Each row is a point on a landscape with many peaks, with its height.
A climber steps from a point to whichever of its 6 nearest points has the largest rise for the distance, and stops where none of them is higher. Distance is the straight distance between rows; heights are no part of it.
Q_99 h=658: [178  69 124 108  91  60 125  30 164 157 189 109 115  73 163 150 141  60
 151  85 171  65 141 142 169 114 115 195 103 162 142 200]
Q_935 h=404: [149 149 119 137 112 123 153 179 164 122 141 142 107 164 128 169 132 134
 147 147  55 115 178  95 121  84 164 111 136 150 144 127]
Q_452 h=483: [167  89  99 126  84  88  95 114 154 114 154 138  90  88  99 166 105 143
 131 128 129  74 111 120 161 157 137 144  99 171 150 184]
Q_189 h=198: [111 137 102 153 161 141 120 152  89 109 110 149 141 136  63  90 138 167
 122 134 147 138  98 134 122 165 108  82 128 106 129 127]
Q_463 h=738: [111 145 131 145 177 142 116 131  75 132 131 124 153  87 102  72 135 154
 105 133 168 149  74 137 102 186  96 116 125  93 116 113]
Q_597 h=471: [177 137 106 135 100  83 148 135 186 142 175 128  93 155 134 209 140  93
 172 116  31 103 180 100 150  94 156 127 110 184 131 137]
Q_743 h=525: [124 121  83 146 153 141 111 144  85  85 121 137 101 115  53 102 139 192
 120 124 161 126  86 118 140 197 121 100 118 109 146 142]
Q_457 h=338: [174 122 109 135  74  73 130  93 175 151 180 119 108 113 143 184 132  85
 127 126  84  83 167 113 158 106 141 145 112 162 133 149]
Q_59 h=429: [170  89 111  99  86  69 137  21 143 148 200 100 118  67 168 129 117  55
 140  81 183  86 133 133 171 125 118 204 111 158 152 178]
Q_661 h=402: [ 89 142 139 128 192 163 128 161 108 129  59 151 154 200 133  77 136 133
 108 140 121 172 104 150 105 100 129  81 147  95 106  74]
Q_895 h=31: [122 144  98 141 181 146 122 136  61 112  94 125 147 128  77  77 133 180
 108 138 161 162  76 147 123 190 105  93 140  89 123 119]
Q_744 h=300: [ 77 140 100 143 188 151 148 175  70 101  47 148 166 216  71  67 117 168
 110 136 119 169  85 160 140 124 137  82 148  73 118  82]
Q_879 h=405: [ 83 159 165 122 178 168 128 168 112 143  83 125 147 180 157 105 144 121
 118 143 119 166 127 136 100  84 147  95 159 100 116  79]
Q_174 h=416: [ 63 144 170  99 203 145 104 150 105 151  59 126 151 203 169  72 132 103
  94 131 135 179 105 160 113  93 149  95 169 103 114  54]
Q_795 h=415: [ 88 136 140 135 192 151 133 152  88 137  82 142 157 161 121  76 132 133
 101 137 142 178  96 152  96 121 128  89 161  94 110  81]
Q_841 h=436: [105 149 158 142 147 145 136 138 124 148 129 123 159 109 167 115 125 118
 125 145 136 151 129 129 104 108 115 130 154 114 103  88]
Q_582 h=174: [108 144 126 128 186 147 130 153  65 111  80 136 151 146  72  69 142 159
 104 129 135 157  85 149 127 170 100  93 143  77 112 106]
Q_786 h=494: [151 138 135 130  91  86 163  84 152 139 187 118 134 118 173 151 142  91
 144 121  98 112 181 132 130 104 117 148 141 151 113 134]
Q_732 h=418: [145  87 120 116  90 113 121  51 145 127 174 101 126  59 149 122 100 109
 134 105 192  94 108 141 153 159 117 183 116 138 125 150]
Q_965 h=113: [114 142 103 150 152 157 156 192 128 106  93 184 131 200 105 113 139 164
 129 145 102 137 126 130 120 118 157  90 132 107 131 117]
Q_657 h=438: [162 123 127 125  89  82 129  94 166 144 174 113 105  98 148 159 130  99
 148 117 105 102 171 120 150 116 122 153 117 166 122 153]
Q_5 h=423: [118 167 155  81 115 151 150 159 157 141  84 119 114 212 182 179 149 100
 177 139  33 162 214 100  96  37 168 133 155 149 127  80]
Q_544 h=399: [154 125 126 112  88  98 137  54 128 128 192 103 138  71 182 131 127  84
 140  98 167 103 139 141 143 121  97 184 113 137 123 151]
Q_510 h=379: [ 95 151 148 143 166 147 148 156 110 126  82 144 152 184 126  97 137 131
 112 153 115 170 130 136 107 125 143  86 151  94 124  94]
Q_424 h=574: [180  96 117 118  79  66 136  51 166 142 192 111 114  97 158 156 142  71
 148  97 140  85 151 131 163 111 117 170 117 147 127 171]
Q_260 h=504: [153 146 112 148 113 122 137 156 151 117 160 142 102 113 121 180 139 140
 129 127  95 101 151 105 131 113 139 102 117 142 136 137]
Q_205 h=319: [119 133  91 152 151 145 119 175 119  99 110 168 122 147  72 106 129 176
 114 138 129 134 111 121 134 147 139  99 130 103 138 135]
Q_882 h=409: [ 71 159 178  93 173 172 115 159 111 139  67 126 145 197 175  96 139  96
 112 140 114 174 131 168 107  81 146  88 175 108 114  52]
Q_883 h=663: [137  97 105 137 113 135  87 118 127 106 148 124 101  79  75 124 108 165
 121 127 162 107 103 124 143 176 116 139 100 126 137 164]
Q_468 h=302: [ 97 143 114 148 186 150 144 168  96 108  65 151 159 193  85  82 129 162
 118 136 126 160 117 145 133 122 128  79 146  86 124 114]
Q_387 h=366: [100 151 107 141 162 173 156 191 131 107  73 179 131 231 110 121 142 159
 122 144  96 149 129 134 115  78 162  95 139 113 123 114]
Q_897 h=431: [137 161 153 142 116 121 153 138 144 147 139 129 137 141 160 141 143 123
 146 139  80 151 164 122 113  81 125 126 137 140 115 112]
Q_319 h=401: [ 92 157 143 147 178 142 136 141  84 133  97 134 152 136 127  84 145 148
 109 136 141 159  96 142 111 132 116  87 151  97 112  90]
Q_397 h=107: [101 163 154 101 137 174 148 173 145 137  87 139 124 193 183 162 163 109
 156 132  64 161 193 123 105  39 167 120 148 143 120  94]
Q_302 h=370: [108 154 123 133 149 165 149 192 143 129  84 159 130 195 130 130 145 153
 139 143  89 155 150 123 110  79 156  98 144 118 129 104]
Q_58 h=635: [135  92 114 111 113 148 108  72  96 114 141  88 132  47  99  93 110 145
 129 110 211 117  86 128 126 219  99 172 101 130 147 151]
Q_515 h=426: [213  35 114 117  87  62 104  67 177 136 174 120 107 123 133 193 129  75
 140 107 112  47 107 128 176 138 157 176  92 172 156 199]
Q_553 h=373: [201  65  95 106  83  45 114  73 192 143 196 114  96 123 140 193 146  70
 140 114  99  58 144 127 179 110 146 170 101 173 138 180]
Q_599 h=618: [123 154 158 140 141 138 141 139 152 136 116 124 134 146 168 148 142 119
 141 130  93 149 166 113 110  76 135 129 143 133 107 102]
Q_742 h=400: [ 78 144 130 113 211 136 123 144  62 135  62 141 175 180 127  67 146 125
 105 129 126 180  84 155 121 142 116  85 152  76 122  76]
Q_497 h=249: [104 154 129 148 155 146 136 162 119 125 113 157 146 151 119 113 144 144
 114 146 136 146 120 122 111 134 122 104 134 111  99 107]
Q_322 h=490: [124 156 163 111 116 142 157 171 169 142 102 124 126 198 182 183 149  89
 163 129  41 162 201  97 104  45 160 134 142 160 133 105]
Q_343 h=256: [180  73 114 115  85  71 110  76 171 139 186 111 103 106 130 156 112  95
 125 120 126  72 127 132 160 129 127 155 109 169 129 178]
Q_995 h=396: [153 103 111 131  79 115 105 123 148 109 167 129  89  90  91 156 116 139
 129 139 149  88 135 126 151 162 137 131 108 135 135 152]
Q_788 h=350: [ 91 145 134 138 206 128 123 135  44 135  74 125 173 144 105  56 126 141
  87 122 148 176  55 164 124 159 107  89 151  83 130  86]
Q_21 h=544: [163 106 117 122  90  54 136  59 150 151 186 116 117  89 163 155 136  67
 149 101 129  87 170 125 150 108 113 180 121 159 124 168]
Q_135 h=647: [122 116 118 113 138 138 100  96  47 122 132  92 136  50 109  74 106 145
 115 120 200 126  67 138 114 200  93 147 118 117 135 116]
Q_486 h=349: [121 148 135 147 130 134 136 148 114 130 121 130 131 115 142 129 132 146
 119 144 127 141 138 131 105 132 107 112 140 121 101 122]
Q_277 h=413: [194  57 108  89  77  74 110  71 188 126 178 125 116 104 131 179 128  82
 131 112 138  53 123 118 173 139 148 179  89 180 153 206]
Q_50 h=611: [111 138 136 143 151 136 107 111  62 128 119 105 148  76 114  80 114 135
 114 124 184 154  78 136 115 181  92 137 129 112 123 105]
Q_571 h=433: [147 146 126 137 109 105 157 151 156 137 148 137 125 144 150 182 129 129
 138 138  67 113 179 107 123  80 128 119 120 152 135 128]
Q_521 h=646: [115 127 131 147 141 139 125 113  85 122 138 110 142  96  96  89 126 145
 119 129 183 139  98 137 126 199  93 130 120 124 129 114]
Q_654 h=542: [123  97 121 119 109 141 111  71  98 112 153 102 147  41 112  85  93 134
 130 105 208 112  79 134 138 190 107 168 113 133 150 137]
Q_829 h=294: [ 83 142  97 120 174 164 152 173  92 102  57 162 165 247  81  93 125 154
 106 137 100 165 107 142 137  96 145  85 160  90 130  80]
Q_776 h=722: [131  79 114 111 107 135  80 102 113 117 132 119 110  68  61 114 109 160
 127 122 188 108  97 119 143 198 120 150  95 135 166 185]
Q_74 h=265: [103 154 117 124 171 133 130 135  86 108  92 134 143 123  89  86 132 166
 115 126 151 156  87 130 107 162 102  98 126  98 123 124]
Q_20 h=582: [152  60 129 118  79 112  92  67 140 116 146 109 126  58  96 125  97 133
 136 128 186 101  90 130 141 185 125 177 111 140 169 193]
Q_32 h=346: [128 143 138 135 109 144 141 143 133 139 133 135 123 123 126 138 131 127
 130 144 121 142 163 123 114 115 123 122 139 120 117 126]
Q_911 h=697: [138  78  94 128 104 146  83 119 112 103 122 122 102  92  56 124 104 171
 119 129 166  91  87 127 150 210 120 140 110 127 170 193]
Q_638 h=410: [ 71 152 148 107 181 161 120 176 114 145  57 128 152 209 151  87 135 124
 102 147 129 175 122 150 109  94 147  89 172 100 118  63]
Q_114 h=553: [120 164 183 126 118 121 175  98 145 153 149 116 151 133 206 164 128  74
 155 118  77 150 189 130 108  79 125 160 162 139 101  95]
Q_69 h=524: [122 158 170 115 112 115 166 127 152 157 126 110 141 166 196 162 144  91
 163 128  57 156 196 124 101  57 141 154 143 138 107  97]
Q_432 h=627: [131 112 124 129 121 147 107  77  87 118 153  95 145  55 122  93 108 144
 112 114 211 114  83 135 131 187 103 155 131 119 129 141]
Q_564 h=273: [123 132 114 148 141 138 131 150 126 133 127 139 133 120 104 115 123 150
 121 137 145 133 134 122 117 152 114 112 142 115 115 118]
Q_957 h=445: [161 105  96 133 106 119 104 158 157 117 155 138  95 107  99 163 120 159
 122 134 144  89 132 115 156 149 143 113  99 147 142 158]
Q_42 h=662: [112 122 102 138 137 150  96  96  83 109 134 108 127  73 100  88 110 148
 125 125 184 131  80 126 110 192 107 122 107 115 129 130]
Q_31 h=414: [ 75 145 164 116 205 135 118 144  74 138  82 134 176 163 136  75 134 122
 104 129 154 173  80 161 105 121 117  90 156  84 111  65]
Q_653 h=652: [130  92 118 120  94 129 107  91 125 116 147  96 119  56 107 105 106 143
 138 110 181  98 100 134 139 182 113 161 101 141 143 160]
Q_677 h=380: [ 60 153 136 101 212 162 135 165  86 123  54 145 147 217 121  77 133 124
  96 139 128 174  94 166 131 106 140  75 154  84 106  83]
Q_808 h=493: [111 106  94 139 152 157 103 128  82  90 112 122 121 105  57  93 129 179
 119 123 170 119  80 123 142 215 102 111 111 113 141 153]
Q_791 h=364: [ 97 156 144 125 154 167 148 177 136 128  87 149 133 187 149 130 145 134
 136 144  95 163 153 119 108  63 142 106 150 126 112  99]
Q_180 h=541: [169 104  97 135 100 102 111 124 172 123 168 140  91  94 110 176 104 141
 125 131 101  81 135 121 167 138 125 128 103 139 134 171]
Q_919 h=495: [119 158 160 138 146 139 128 129  90 148 131 112 161  96 155  87 124 129
 119 136 155 151 102 130 115 145 114 129 143 104 108  94]
Q_79 h=408: [ 52 141 159 106 207 150 116 161  77 141  43 133 157 206 136  68 130 111
  78 127 124 194  79 152 118 105 136  87 158  83 116  61]
Q_877 h=390: [150  89 117 130  84 105  95 113 155 116 168 128  98  73  96 152 107 137
 114 111 147  86 125 128 163 163 139 150 103 151 152 172]
Q_391 h=371: [130 155 156 120 108  89 154  98 137 153 162 111 140 113 193 148 129  85
 151 126 107 132 166 124 122  87 110 164 143 135 106 118]
Q_533 h=255: [ 98 141 132 143 150 153 143 177 111 126  88 160 150 168 107 105 145 159
 118 148 110 144 137 131 112 112 135  83 150 103 118 117]
Q_64 h=576: [121 156 169 136 112 122 137 118 142 149 132 124 139 127 187 132 131 103
 146 133 104 157 156 125 106 107 108 134 149 129  96 101]
Q_885 h=361: [112 154 144 106 139 171 146 176 149 117  95 150 110 211 163 147 149 109
 154 131  73 165 172 124 102  54 160 105 146 149 125  87]
Q_516 h=411: [192  78 104 119  85  55 120  91 184 138 194 117 102 116 128 197 144  91
 136 125  95  75 152 117 179 120 149 138 104 172 129 169]
Q_175 h=355: [121 157 145 130 136 155 148 179 147 134  95 146 118 181 146 142 147 130
 147 124  75 146 176 115 105  81 151 106 141 135 121 103]
Q_636 h=492: [126 126 106 140 146 159 109 133  82 121 121 121 123  92  71  95 142 171
 114 132 171 125  82 142 127 201  99 109 112 103 131 127]
Q_756 h=360: [108 149 120 143 147 140 133 148 110 127 124 131 138 111  98 106 133 155
 114 146 152 145 112 142 116 157 109 105 133 110 113 130]
Q_333 h=393: [138 152 126 139 120 136 157 174 153 131 120 155 108 171 159 174 141 138
 142 139  62 141 177  93 117  73 159 123 129 142 138 120]
Q_492 h=487: [157 155 135 124 104  84 155  82 149 155 182 107 131 106 187 173 142  82
 160 107  92 105 188 116 142  91 115 154 131 159 108 129]
Q_245 h=567: [138  90 126 108  97 117 108  69 120 120 156  95 134  42 124 118  92 124
 136 111 191 104 103 130 148 170 103 185 109 141 144 153]
Q_431 h=299: [ 89 136  95 156 179 153 148 169  89  90  78 172 157 214  56  89 124 169
 101 139 120 169 103 142 147 124 137  70 137  79 131 105]
Q_89 h=247: [160 118 113 125  76  92 127  97 164 139 179 113 108  88 142 156 124 111
 145 111 125  90 157 131 166 127 119 154 110 147 131 161]
Q_87 h=383: [145 146 133 123  97  90 149 107 164 146 166 125 118 106 158 156 121 107
 149 135  99 113 163 120 131  97 125 144 122 153 120 144]
Q_923 h=565: [123  68 117 110 100 153  95  79  84 112 129  82 151  51  78  92  97 147
 133 116 205 118  61 123 133 215 101 176  91 122 175 170]
Q_474 h=638: [162  52 110 135  89 122  70 121 145 109 137 138  97  83  63 152  95 164
 129 124 155  90  97 120 160 191 135 158  86 141 173 191]
Q_954 h=430: [116 168 176  90 130 155 142 139 141 159  96 107 138 200 202 173 151  71
 157 138  63 165 195 116  91  57 153 153 158 155 112  69]
Q_659 h=407: [123 154 125 166 121 143 143 171 143 128 116 152 132 139 133 135 134 145
 141 141  85 129 151 111 124  91 152 102 130 122 135 128]
Q_176 h=372: [ 62 139 140  90 213 139 117 167  67 119  46 147 175 205 117  60 124 114
  74 133 120 199  68 168 130 122 127  67 150  82 117  73]
Q_207 h=443: [164  96 118 115  68  61 134  75 165 137 182 123 117  96 152 164 123  88
 140 119 123  79 153 125 161 120 117 170 112 152 125 167]
Q_713 h=530: [135 126 138 134  97 113 141  72 119 125 174  98 144  63 163 122 110 100
 130 108 170 123 116 130 130 144 106 164 135 133 119 131]
Q_580 h=448: [150 121 109 133  88 117 116 121 156 112 151 114 114  97 111 126 124 128
 124 130 138  91 126 128 139 156 123 125 112 141 125 148]
Q_962 h=489: [135 162 155 139 103 107 165 115 157 141 143 114 127 138 173 164 130  98
 152 117  85 130 187 106 107  81 123 148 149 149 105 110]
Q_701 h=626: [138  65 108 114 116 153  86 113  93 104 120 105 116  68  33 112 106 178
 124 122 193 101  85 120 139 217 119 164  79 116 178 211]
Q_108 h=575: [124  98  85 132 141 137  99 144  95 100 119 128 104  98  40 114 133 198
 119 126 174 108  84 115 147 200 123 116 103 122 152 170]
Q_76 h=428: [ 89 152 173 133 164 142 123 157  98 154 112 133 148 143 156  96 128 133
 115 133 144 172 100 144  98 131 124 106 156  89 106  83]
Q_551 h=455: [136 132 116 141 112 121 117 125 139 118 147 133 104  94 112 123 133 142
 128 137 145 119 129 114 137 152 125 123 129 131 129 138]
Q_999 h=535: [171 118  98 144  89  98 131 125 171 128 176 139  94 118 123 183 123 121
 128 131 106  85 153 109 144 127 144 136 102 153 129 153]
Q_443 h=245: [108 159 160 115 134 161 149 173 151 146  84 140 132 181 160 146 133 126
 136 157  63 165 172 125 103  68 145 118 144 130  99 106]
Q_261 h=572: [ 99 151 182 123 154 158 131 137 120 155  89 117 150 149 199 115 129 102
 116 143 107 173 132 141  90  75 142 123 153 111 110  71]
Q_849 h=643: [140  95 103 137 113 141  99 130 120  96 140 141  92  94  65 130 128 177
 113 130 161 102  97 120 156 191 139 121  95 128 166 175]
Q_150 h=115: [129 153  92 148 138 157 142 181 126  93 123 172 108 166  95 143 127 178
 123 134  96 133 139 127 127 106 143  92 121 116 125 135]
Q_139 h=353: [118 149 134 141 138 156 153 186 143 110 103 147 119 170 121 129 150 151
 143 141  98 150 149 125 114  86 147 104 146 129 123 113]
Q_54 h=496: [171 142 117 133  90  93 138 134 165 146 177 130 101 130 142 178 110 120
 126 132  68  97 165 101 136 103 139 134 114 157 131 143]
Q_51 h=619: [110 157 186 124 139 125 147 120 149 159 127 100 152 143 195 133 124  87
 135 127  86 166 147 135  93  84 131 129 153 124  91  89]
Q_225 h=550: [191  64  99 111  81  70 100 100 186 119 177 128  93 115 134 183 130 103
 136 125 107  71 126 129 172 128 152 161  99 167 147 181]
Q_24 h=452: [135 161 139 123 130 124 154 181 154 139 118 142 105 204 152 177 144 119
 167 125  42 145 202  98 100  59 169 124 124 156 149 109]
Q_340 h=286: [139 121 119 134  91  97 116  94 149 123 177 112 112  90 135 151 110 115
 130 116 147  88 132 133 148 139 117 150 111 147 134 147]
Q_619 h=432: [132 156 132 133 105 120 156 172 159 139 127 151 116 177 139 185 144 120
 172 130  31 138 180  96 119  65 171 114 119 159 130 111]
Q_402 h=613: [122 106 124 109 138 150 100  93  68 124 129  94 148  54  88  71  99 140
 125 107 199 131  71 122 119 221  98 162 111 121 151 133]
Q_784 h=244: [107 131 102 133 174 153 124 140  72 107 101 141 126 118  45  92 141 186
 108 125 164 126  89 134 134 189 103  85 121  84 132 137]
Q_960 h=356: [144 120 134 125  85  94 140  82 147 130 186 115 119  82 152 143 124 101
 135 123 145 100 132 128 151 130 102 154 123 153 119 147]
Q_327 h=457: [126 130 128 136 102 127 141  99 135 141 164 116 137  89 145 129 127 116
 123 134 159 110 139 132 131 141 107 153 118 129 126 120]
Q_568 h=362: [ 94 170 186  91 152 162 132 148 146 157  85 117 142 178 214 135 137  87
 135 141  92 168 167 124  86  62 144 121 165 130 116  56]
Q_613 h=293: [119 138  85 150 160 143 136 166  91  94  98 154 132 163  52  95 125 171
 113 132 134 129  95 133 140 160 123  88 131  94 136 129]
Q_392 h=427: [135 165 150 139 107 110 164 110 149 147 156 108 130 113 178 149 131  95
 152 132  99 131 173 122 124  97 111 142 146 136 114 122]
Q_290 h=441: [ 93 154 182  98 161 156 132 157 130 148  87 111 128 171 186 131 137  87
 132 139  94 173 160 126  99  66 153 113 163 129 114  69]
Q_624 h=397: [148 154 144 135 104 109 157 133 167 150 155 124 122 146 153 179 138 104
 145 127  63 127 183 116 109  75 144 125 131 163 120 134]
Q_228 h=587: [126 145 134 135 128 146 119 117 101 131 136 113 135  74 123 113 117 137
 113 139 175 129 109 131 116 169 101 124 124 117 109 116]
Q_321 h=363: [204  56 101 112  88  44 108  66 186 135 181 126 110 118 140 195 150  64
 144 106 113  49 122 136 177 131 145 173 113 172 148 194]
Q_226 h=419: [131 150 136 121 131 157 167 193 160 144  92 137 116 203 155 165 144 124
 145 129  59 157 182 104  99  49 166 105 148 143 140 110]
Q_674 h=394: [ 77 147 147 107 174 164 137 167 112 120  59 139 153 219 125  88 135 128
 116 141 117 167 126 134 110  84 148  93 159 112 125  85]
Q_484 h=485: [163  97 108  95  99  68 128  33 149 147 205 112 121  85 188 148 142  45
 157  81 159  73 157 128 161 118 106 203 132 150 122 167]
Q_241 h=392: [121 160 156 143 122 109 165  95 141 156 156 115 144  92 184 137 120  91
 141 111 121 133 158 133 111 101 112 160 149 134 111  99]
Q_129 h=208: [127 140 119 163 149 145 132 149 106 111 109 149 125 130  78 116 130 182
 116 138 138 140 113 120 120 160 122  99 137 101 114 134]
Q_572 h=680: [152  40 101 136 110 132  78 114 128 108 128 130 108  79  51 138 102 185
 113 130 172  84  77 122 148 218 142 156  90 133 193 212]
Q_866 h=570: [132 118 104 125 123 135 116 150 118 115 136 143 101  86  67 114 123 176
 113 121 174 114 102 122 139 185 119 115 114 120 137 154]
Q_462 h=486: [151 131 103 145 113 114 120 155 142 112 140 160 105 115 104 146 130 160
 117 145 126 106 135 120 139 142 136 110 115 131 128 155]
Q_339 h=588: [105 142 131 139 160 138 117 134  79 137 114 120 144 106 115  86 124 143
 116 130 172 144  92 137 101 176 104 111 148  91 110 113]
Q_714 h=531: [160 135 128 123  98  68 145  71 154 149 192 103 130  92 186 155 127  76
 140 106 124 108 165 118 137  98 110 170 114 151 120 147]
Q_213 h=422: [153  84 108 134  89 126  93 131 147 112 138 140  93  92  83 144 112 161
 125 130 153  97 103 130 153 185 134 144 102 134 161 169]
Q_559 h=513: [164  65 126 126  74 100  98  85 177 112 161 116 109  80 109 159 104 143
 128 118 159  71 109 139 158 156 129 168  84 151 174 193]
Q_890 h=358: [ 81 150 129 124 182 168 143 169 103 111  51 160 153 220 120  92 144 138
 104 135 118 168  97 151 120  85 149  91 154  92 128  86]
Q_720 h=583: [127 132 145 148 128 139 132 108 105 136 162 105 154  79 146  98 113 121
 134 117 186 143 101 134 112 165 100 134 135 124 112 113]
Q_928 h=359: [ 82 141 130 133 206 159 133 151  79 124  53 160 164 209 107  71 142 150
  92 134 119 166  78 139 137 134 127  78 157  83 125  80]
Q_812 h=516: [153  93 115 120  81 121  96  71 145 121 163 118 113  70 120 132 100 107
 128 122 177  96 121 134 139 162 117 161 109 133 140 158]
Q_102 h=539: [122 165 174 122 124 139 153 148 158 158 117 125 131 166 191 153 146  91
 147 126  66 158 187 119 102  58 138 149 143 147 120 109]
Q_214 h=533: [187  66 103  95  98  47 122  50 171 144 178 124 104 119 147 176 137  59
 149  97 125  57 135 134 170 111 127 182 104 164 140 195]
Q_177 h=466: [ 90 156 163 127 145 159 134 158 138 141  80 133 137 172 182 128 138 116
 124 144  97 169 155 131  96  69 155 113 153 125 127  80]
Q_903 h=672: [126 118 129 123 126 147 105 105  90 118 140 103 122  62 114  92 111 143
 130 121 196 115  84 124 110 192 103 152 107 121 138 132]
Q_868 h=477: [122 150 136 141 132 132 125 121 123 147 153 127 141  94 145 102 125 134
 125 144 149 135 116 123 115 137 110 121 131 120 103 133]
Q_610 h=599: [120 140 113 126 155 149 117 112  50 110 105 115 137  72  95  75 120 145
 101 119 197 134  61 131 118 215  91 120 117 112 135 131]
Q_127 h=451: [128 161 139 114 124 154 149 196 161 132  78 135 110 218 152 168 162 112
 190 134  28 149 193  98  97  25 189 124 141 163 150  93]
Q_821 h=420: [ 82 151 169 130 183 155 119 164  99 138  89 126 158 163 162  88 128 107
 108 135 138 178  98 153 101 111 135 100 161  96 120  66]
Q_989 h=482: [142 144 109 153 126 142 138 170 151 114 143 161  94 144 106 154 128 160
 124 137  88 129 148 116 119 123 142 101 123 133 136 135]
Q_872 h=645: [114  89 104 124 136 150  95 103  82 104 122 115 120  73  49  97 111 171
 123 121 190 119  90 120 148 213 118 135  99 125 144 148]
Q_85 h=421: [141 139 106 153 127 139 126 148 132 110 128 146 109 121  82 124 125 176
 122 138 135 127 120 119 141 165 110 105 116 118 142 139]
Q_244 h=377: [ 79 145 138 124 166 174 137 190 138 117  64 159 155 220 144 123 152 146
 118 143 102 168 141 123 112  67 161  89 152 112 123  86]
Q_57 h=612: [132 142 134 132 135 128 130  89  96 128 156 107 142  69 127  97 104 129
 125 120 178 138  93 132 120 170  95 149 126 121 112 111]
Q_384 h=617: [172  78 101 136  77  91 110 114 165 124 163 128  85 106 119 186 117 122
 109 136 116  68 118 127 161 142 145 148  94 152 153 169]
Q_289 h=424: [134 155 154 135 124 144 154 163 157 134 130 139 123 151 158 168 155 117
 151 140  66 147 172 117 104  73 156 119 140 152 117 108]
Q_158 h=357: [145 157 141 138 101 109 139  98 156 145 170 111 126 108 153 147 113 115
 129 123 124 120 153 132 122 105 110 150 127 145 107 139]
Q_128 h=301: [151  97 120 105  83  92 128  57 147 126 194 100 121  73 166 141 106  88
 132  97 180  90 129 139 158 126 111 182 100 142 127 166]
Q_940 h=337: [ 93 143 111 146 176 162 152 191 112 101  73 148 147 209  93  89 130 171
 106 136 108 153 130 136 128 102 162  88 140  94 131 109]
Q_185 h=417: [112 152 155 138 130 149 140 162 156 138 100 134 128 156 161 125 141 130
 142 138  98 157 156 127 106  89 128 115 158 130 105  99]
Q_461 h=688: [133 101 116 126 110 140 101 110 103 117 151 117 125  62  97 121 108 160
 129 127 180 107 100 123 135 180 100 141 105 131 133 152]
Q_799 h=468: [123 156 152 144 123 124 138 122 137 144 134 118 133 115 158 125 127 119
 144 143 126 137 143 130 112 112 114 123 138 131 102 108]
Q_781 h=479: [143 116 132 133  88 113 129  63 132 126 169 107 137  58 159 121 113 108
 131 114 184 106 112 130 145 150 102 170 105 137 110 146]
Q_493 h=398: [112 154 130 120 138 172 163 207 141 111  71 159 102 219 149 162 137 136
 145 148  60 154 176 102 108  47 174 106 149 132 137 108]
Q_315 h=560: [170  50 114 124  89 113  89  89 164 115 141 120 119  95  91 165  99 143
 118 128 158  79  88 122 147 182 138 164  90 157 159 197]
Q_818 h=586: [132 103 105 130 113 130 103 114 140 116 152 133 113  85 106 134 105 151
 123 130 156 100 113 133 136 173 114 141 100 133 130 166]
Q_371 h=403: [ 98 156 157 140 154 154 138 152 114 151  96 135 159 152 140  94 136 137
 115 138 133 162 128 135 107 102 118 111 144  93 107 100]
Q_385 h=328: [ 93 148 135 144 195 148 129 137  76 135  99 150 152 148 106  74 146 147
  97 118 154 160  93 144 120 170 113  97 138  80 114 103]
Q_702 h=378: [169  65 116 105  66  81 104  56 164 124 167 120 121  63 137 136 105  99
 149 104 182  81 111 146 159 136 124 185  99 151 146 194]
Q_969 h=488: [158 118 100 140  85 104 116 135 140 119 150 131 111 102 107 152 118 152
 127 133 128 107 147 121 151 150 122 128 116 143 145 161]
Q_542 h=505: [105 172 184  99 136 142 160 135 146 158  98  98 134 177 196 152 144  87
 139 140  68 167 182 121  97  62 145 140 148 152 119  79]
Q_320 h=459: [146 138 126 143 100 105 140 156 153 125 140 133 111 130 136 150 138 126
 135 130  80 113 159 106 115 102 129 119 120 148 118 131]
Q_236 h=131: [118 145 120 144 160 162 127 167 104 112 109 149 136 147 100 110 150 154
 106 135 132 143 115 126 122 144 132  94 131 100 106 113]
Q_394 h=498: [154 136 112 137 120 120 130 160 154 132 144 144 109 121 117 151 130 160
 121 129 117 120 138 107 119 125 126  95 120 130 126 137]
Q_929 h=491: [175  72 103 131  83  89  98  78 171 118 178 116 100  92 117 168 112 118
 128 121 142  73 124 131 159 140 136 156  98 163 146 172]
Q_926 h=661: [107 174 180 123 135 138 139 151 138 153 105 123 163 146 192 125 137  96
 121 145 107 161 160 128  94  72 131 130 162 124 104  92]

For each start below, name the point where the climber stops.
Q_158: Q_99
Q_935: Q_384
Q_497: Q_926
Q_462: Q_384
Q_87: Q_99
Q_613: Q_776
Q_150: Q_384
Q_659: Q_384
Q_564: Q_776
